Each row is a point on a landscape with many valleys, with its height.
From any point a ball takes the steepest step (drop divided by distance) to one of its 2 nearest points. It stops when none of these is lower. Distance is the straight distance between rows; heights are no part of it.
(698) (h 856): [ -3  -4  -6  -5 -33   4   6   1  42   7  30  23   5  17 -28   6 -31  -5
  -6 -38  -1 -16   6  13  20]
(744) (h 146): [ -5  -8   4 -14 -16  20 -14  19   2  -2 -11 -35 -18  12   1  26 -18  -6
 -30   2  -3  -9  14  36  -2]
(836) (h 656): [ 19  11  12  24  10  -1   0   6 -15 -25  -8  -3   0  -6 -21  -4  19  -1
   1  17  -3  -5  -3  33 -17]
(607) (h 673): [ 32   3   8   9  -7  -1 -15  14   6 -16 -12 -10 -21  -6 -13   2  -3   1
   4  12   2  -8  12  47  -4]
(659) (h 565): [  9  23 -24   3   2  11  -6  11  -5  25 -20  -5   2   2  -1  12  11 -11
   7  -4  10  22   2  21   6]
(649) (h 347): [  7  13  18  -3 -21 -18  -5 -14   5  11  10 -17   5   1 -18  -6 -16 -22
 -17   1 -11 -10  13 -29  10]
(235) (h 653): [ -5  26  16  -4   3  -5  16  11 -38   5   5   9  32   2  -4  -3  33  -3
   4  11 -11  -1 -29 -21  -5]
(139) (h 396): [  9  -5 -11  14 -15   6   4  19  14  10  14   8  -9  -3   9  22 -24   1
  -1 -14  18  -4   6  21  25]
(425) (h 238): [  4   9  19  22   0  18  -1 -26 -14   4  17  -4   2   0  -4 -28  -3  16
  -7  17 -25  13 -10  18  22]
(935) (h 589): [ -2  -5 -38   8  -1  -7  -4 -25  -5   6  -1  -1   6  -2  19  10 -10  12
   2  15   6  17  10 -28  17]
(831) (h 344): [  1 -43  -7  -6  10  -8 -11  -4  13  -3   2 -25 -18 -12  19   8   2  30
   4 -14  38   4   1 -14   0]
(903) (h 727): [ -2  -1  27  -5  -6 -10  14  -1 -36  -4  13  -6   2 -10 -10   2  -2 -11
 -11  44 -19 -22   6 -33  11]
(94) (h 408): [ -1  20  -4 -13   5   1 -10 -17  -1   1 -16   6   5  -3 -14 -10  41 -34
   9  11 -12   4  -3 -25 -12]
(113) (h 651): [  0  32  -1  -9 -22  16  13  21  19 -17  -1  20   9   9  -8  10 -28 -22
   6 -36 -10  -2   2  14   3]
(810) (h 827): [ 12   3 -20 -23 -18  13  18  -3  47  27  13  22   1   4 -13   4 -26 -11
  -4 -42  10 -10  24   6   0]
(781) (h 681): [ -5  10  18  14   0   8  34  -9 -39  24   6  11  13   2 -12  12  23 -12
  -8  11  -6 -15 -30  -9  16]
(198) (h 460): [  7   2 -13 -12  11 -16  13  -1   8  15 -36  19   4  -8 -19 -22  23 -25
  25 -33  18  26  -3 -28 -46]
(50) (h 488): [  7 -10  -3  27 -16   4   7  -2   4  -9  11  17  -2  -2   1  19 -11   6
  10 -16   1  16 -17  11  19]
(262) (h 584): [  3  -8  -6 -10 -13 -13   5  23   9  -9 -11 -17 -26  19  34   4 -23 -13
  -9  -6   3 -12  25  -9   1]
(347) (h 142): [ -3   4   9   5  18  -9  -5  -4  -2 -18  19   9  12 -17  19 -17   4  23
  13  18   2  11  10 -14 -18]
(694) (h 191): [ -6  28   5   8  23   3 -11  -2 -11  -7  16  12  27 -18  -7 -23   7  14
  19  22  -8   6  -6 -11  -6]
(100) (h 189): [  8 -14  38  40  10  11   1 -25 -23  13   3  -6 -22   6 -17 -10   7  19
  -3   1 -42  24 -20  29  20]
(179) (h 633): [  9  22  18  27  -1  13  18  10 -10  -8   5   3   9  -4 -32 -10  10 -13
   9   1 -10  -4 -10  32  14]
(295) (h 230): [-11  -6   2  16  -1  -6   3  -3 -12   4   3 -24   0   4   0  -5  11   2
 -10  16   9   3   7   3   7]
(528) (h 312): [-17 -16  -4 -10   9  -1 -13  16   2 -49   4 -10 -19  -4  15  -4 -10   8
   2  25   0  -1  17  -4  13]
(534) (h 270): [ 10 -21 -13  -8   0   7 -33   0   1  22  -3  -5 -21   1  -9  -2 -14  13
   3  16  20   9   8  17  18]
(405) (h 407): [-15 -12 -22  -5   0   5  -7  -3  -8 -47 -13 -10   1   3  27  12 -23   5
  12  27  -2   8   6 -15  20]
(587) (h 221): [  0 -31  13 -10   1  15 -29   2  -2  12  -9 -26 -27   1   8 -12 -11  13
 -16  14  23   5  -1  22  15]
(771) (h 585): [  1  23 -20  16  -7   4  -1   4 -25  32 -16  -1   7   9   5  21  11  -8
 -21   7 -14  21   9  -2  10]
(291) (h 292): [-14  15  15  -2  42 -28  -5   5 -10 -10 -13   9  33 -21  -4 -19  14   6
  19 -16 -13 -11 -13 -33 -39]
(493) (h 412): [-17  -5  -4  15  14   1 -19   6  -9   2 -12  -3  32  -4  41 -15   7  10
  10  -8  11  -4 -38 -11 -30]
(191) (h 371): [  6  -9   5 -10   0 -27  -4 -11   8   3  13  -5 -10  -7  -4 -18  -5 -22
  -7  -3   8  -2  20 -36  -2]
(816) (h 298): [-10 -21 -14 -15  28 -13 -13  -1  22  -7   6  -1 -23 -16  21  -1   6   9
   8 -21  33  10   3 -33  -6]
(117) (h 376): [-14   9  14  11  21 -19 -27  11  -9   2 -11   4  43  -5  13 -11  17   8
  23  -5 -13 -11 -39 -21 -19]
(283) (h 239): [-39 -25   1 -23 -19  26 -11   6  15   7  11 -27 -18   7   7  16 -25  -1
 -29  14 -10  -1   8  14   3]
(800) (h 320): [ 16 -13 -11  -1   1   2 -14  21   9  22   4  -2 -20 -13   9  25 -12  10
  15   3  24  -2  10   9  15]
(572) (h 476): [  4  -7  -6 -17 -15 -12  -3  14  29  14  15  10 -23  -6   9  16 -45 -30
 -12 -11  14 -31  30  -4  -4]
(349) (h 384): [ -9  12 -14 -25 -21  14   1  25  18   3  27  24  -3  10   0  33 -20  -4
  -9  -1 -17  -2  29  18   2]
(311) (h 322): [ 13 -14 -22 -11  -6  13  -4 -16  13  -9 -10  23  -3 -20   3  12  18  -3
   7 -14  20  -3   2 -10 -14]
(24) (h 279): [-26  -5   3  11 -15   9  -5 -23   8  26  21 -20  -3   4 -22  -2  -3 -13
 -13  16  -6   1   1   6  26]
(186) (h 706): [  0   4  27  -3  -7   4  16  -2 -33   0   7  -8   3  -3 -18  16  22 -21
 -12  19 -11 -28 -11  -4  20]
(613) (h 348): [-30 -28  -4  -2  -6  41   7   7  15 -12  12 -21 -24  17  17  13 -13  13
 -14  12  -1   5  -6  32  18]
(222) (h 733): [ 24 -12  -7 -17  -4  15   4  24  28 -11   0  26 -29 -10  -7   3 -11  -7
   9 -20  16 -26  17  28  -1]
(495) (h 534): [ 28  21 -35   5  10  -7  -4   0   9   5 -37  14   1  -3  11  -1   4 -16
  23 -16  17  13   3   6  -7]
(150) (h 56): [ -4  -8  22  15 -11  17  -9   3 -12   7  -2 -27 -20   6 -14   8 -16  -4
 -26  -6 -13  -3   4  43  17]
(582) (h 693): [ 43   6  -1 -16 -12  18   1  12  19 -10  -6   7 -24  -6  -9   9 -13   8
   3 -13  -1  -7  28  32  -7]
(690) (h 550): [  5  -5  -5  25   6   8  -6 -19   1   2  -2   6  18  -4  10  -2   5  22
   8  -9  10  19 -28  -3  17]
(858) (h 626): [  3   6  -3  -3  15 -24   8  23  -3 -19 -17 -12 -18   2  37   6   5 -25
  -7 -18  18   0  12 -22 -14]
(490) (h 671): [ 10  11  10  -5  -7 -10   6  17  -5 -19 -34   0  -5  -3  15  -9  16 -37
   2 -35  20   4  -5 -24 -21]
(249) (h 603): [  4  -4  28   9  30 -26  -9 -17 -36  23  -8 -28  22   7 -23   2  31  26
  10  24 -17 -11 -33   2 -17]
(626) (h 321): [-35   0  -7 -21 -22  19 -11  16   5  10  26  -1   5  17   3  25 -22   8
 -19  12 -21   4  19  17  23]
(148) (h 606): [  1   1 -39  -2  25   1  -7 -27  -1   5 -13   4   6   1  32  -6  -3  30
   4  26  14   8   7  -8   1]
(274) (h 498): [ 15  13 -28 -10  11 -10   2  -4  -1  -5 -44  21   7 -15  -6  -4   6  -7
  33 -27  14  12  -5 -13 -32]
(246) (h 535): [  5  -1  -8  -5 -27 -15  -4  18  32   0   2   1 -14  12  35  15 -46 -22
   0 -24   4 -22  16 -15   4]
(487) (h 654): [-15   2  -8  23  35  11 -11  -9  -7  -6  -7 -29  17  -2  25  -9  -8  33
   7  16   8  13 -20  20  -9]
(238) (h 602): [ 10  20 -19  13 -11  -6  10 -10 -17  31   2  16  16  -2  13  -3   2   3
  -9  13  -3  18  -1 -19   9]
(695) (h 582): [ 20  -9   8  17   8 -16  -4 -21 -14  -6  -3  12  20  -7 -14 -17  16   8
  10 -11   9  -2 -20  -9  -1]
(428) (h 318): [ -2   9  18   6 -13   3  -5 -20   3  26   9  -4  14 -12 -34 -12   2 -22
  -7   4  -2  -2  -4  -8  21]
(382) (h 628): [ -7  12 -32   5  28  19 -10 -18  -2  -2 -18 -25   5  10  38 -20 -14  27
  12  16  18  12 -15   5   8]
(633) (h 429): [ -1  22  -6  -7  23 -19  13 -11   6  13  -5  29   1 -10 -18 -10  33 -25
  17  -5   5   4   3 -27 -31]
(841) (h 136): [ -4  -8  30  26   4  23   9 -11 -19  -3  -3 -26 -32   7 -26   3   0  10
 -28   6 -32  18 -13  36  22]
(592) (h 874): [  1 -11  -4  -7 -32  -5  -2  -4  33   8  24   6  -4  25  -7  30 -36   7
 -20 -33  -9 -15  10  15   4]
(207) (h 614): [-17   2  19  15  23  -2   6 -18 -40  11  -6 -22  18  14 -13  -5  10  24
  -5  40 -21  12 -35   0   5]
(808) (h 208): [-13 -10   6   4  23 -15 -18 -12   2 -37  -1  -2  -1 -11  13  -9   3   5
  10  20   5 -12   1 -20 -13]
(451) (h 595): [ 10 -13  21  -2 -19 -23  41   0   0 -16 -11  16   1   8 -31 -31  38 -21
  21 -24  -1  -3  -9 -12 -18]
(797) (h 596): [ 21  -9  16  18  22 -29  -3  -6 -22  13 -18  -9  28   1 -22  -2  24   9
  11   1  -7 -11 -30  -5 -14]
(68) (h 323): [ -6  -6  -3  13  -3 -13   2   4 -10  -4 -11 -14  10  11  48  -6  15  17
   0   3  10  19 -20 -11 -23]
(881) (h 493): [  8  11  11 -15 -19 -12  21  19  -7 -20   9  28   7  13  14 -10  10   3
 -12  -9 -10  -5  34  -3  -2]
(127) (h 896): [-10  -2  -5 -15  -8  -4  -6   0  17  -8  11 -10  -6  23   2  10 -51   3
 -33  13 -21 -32  34  21  -4]
(904) (h 632): [-26   8  21   5  19  -7   2  -2 -38  15   7   0  27   6   7 -19  20  17
  -7  32 -16 -11 -32 -23 -14]
(671) (h 885): [-11 -11   0   0 -21  -6  -4 -15  23   2  29 -10   2  18 -17  25 -55  13
 -24   4 -20 -23  13  19  14]
(729) (h 225): [ -3 -22 -14 -20  23  -7 -16  -3  23 -10   2  19 -21 -28  13   0  24 -18
   5  -6  17   0  -6 -26 -26]
(721) (h 446): [-14 -28 -13 -12  -4  16  23  12   5 -16  10  -6 -12   6  31  26  -7  22
 -12  23   0  16   1  22   5]
(824) (h 268): [-24 -31  -3   0   0 -12  -4  -9 -12   8  -5 -32   4  16   5 -10   8  26
   1  27   7  33  -4 -17   1]
(860) (h 150): [ -4 -16  18  13   2  26 -16   8  -8  27  -9 -33 -20   9   2  -2  -8  11
 -16  -4  12  25 -17  35  26]
(287) (h 441): [ -8   6   2 -17 -15   9  26  31   7 -14  23  17  -1  10  -1  18  10   7
  -3 -11 -12  12  31  10 -10]
(155) (h 599): [  3  31   4   9 -21   4  15  11  11 -20   4  -3   9   3 -23  -2   5 -20
   7 -20 -11   3   2   9   6]
(51) (h 789): [ 16  -5 -27 -36 -16  15  15  20  44  15  -6  29 -22  -2 -12  -7 -15  -8
  24 -38  20 -18   7  17   1]
(468) (h 561): [ 13  15  20  -7  -8 -11  40  -2  -7 -27  -2  14  11  13 -29 -10  33  -4
  16  -5 -16 -14  -5 -11  -5]
(532) (h 234): [  8  25   7   7  11  29 -14 -21 -12   2  21  20  22 -10 -12 -29  12   6
   6   8 -12   8 -10   6   5]
(397) (h 533): [  5   5   7 -21  -9  -9  33   1 -14 -11  11  28  11   8 -24  -8  24  -8
  -1 -14  -9 -12  28 -20   2]
(839) (h 379): [  1   4 -15  -3 -12  12 -10 -27   8  -1 -19   4   1 -16   5   8  29 -18
  -9   3   0   3  -2 -21 -10]
(872) (h 240): [  2  42   9   0  33 -11   0   3 -13 -11  -6  18  40 -21 -19 -12  25  13
  29   4  -6   2 -22  -5 -39]
(247) (h 413): [  6 -22  -2 -10   0 -22  -9  -3  27   9  20  22 -35 -20   7 -11 -16 -25
  -4 -14  16 -20  28 -26  -2]

Where does a ball stop that starts at each point below?
(274) | (729)
(858) | (295)
(671) | (155)
(249) | (150)

Call two points neighbours if one is among the 2 nearest of the other. Go from one point of each pair to the other, from neighbour to neighbour, staying as low as possible. Name the highest point that can't be avoided.
(295) and (347) | (493)
(347) and (150) | (425)
(729) and (347) | (831)
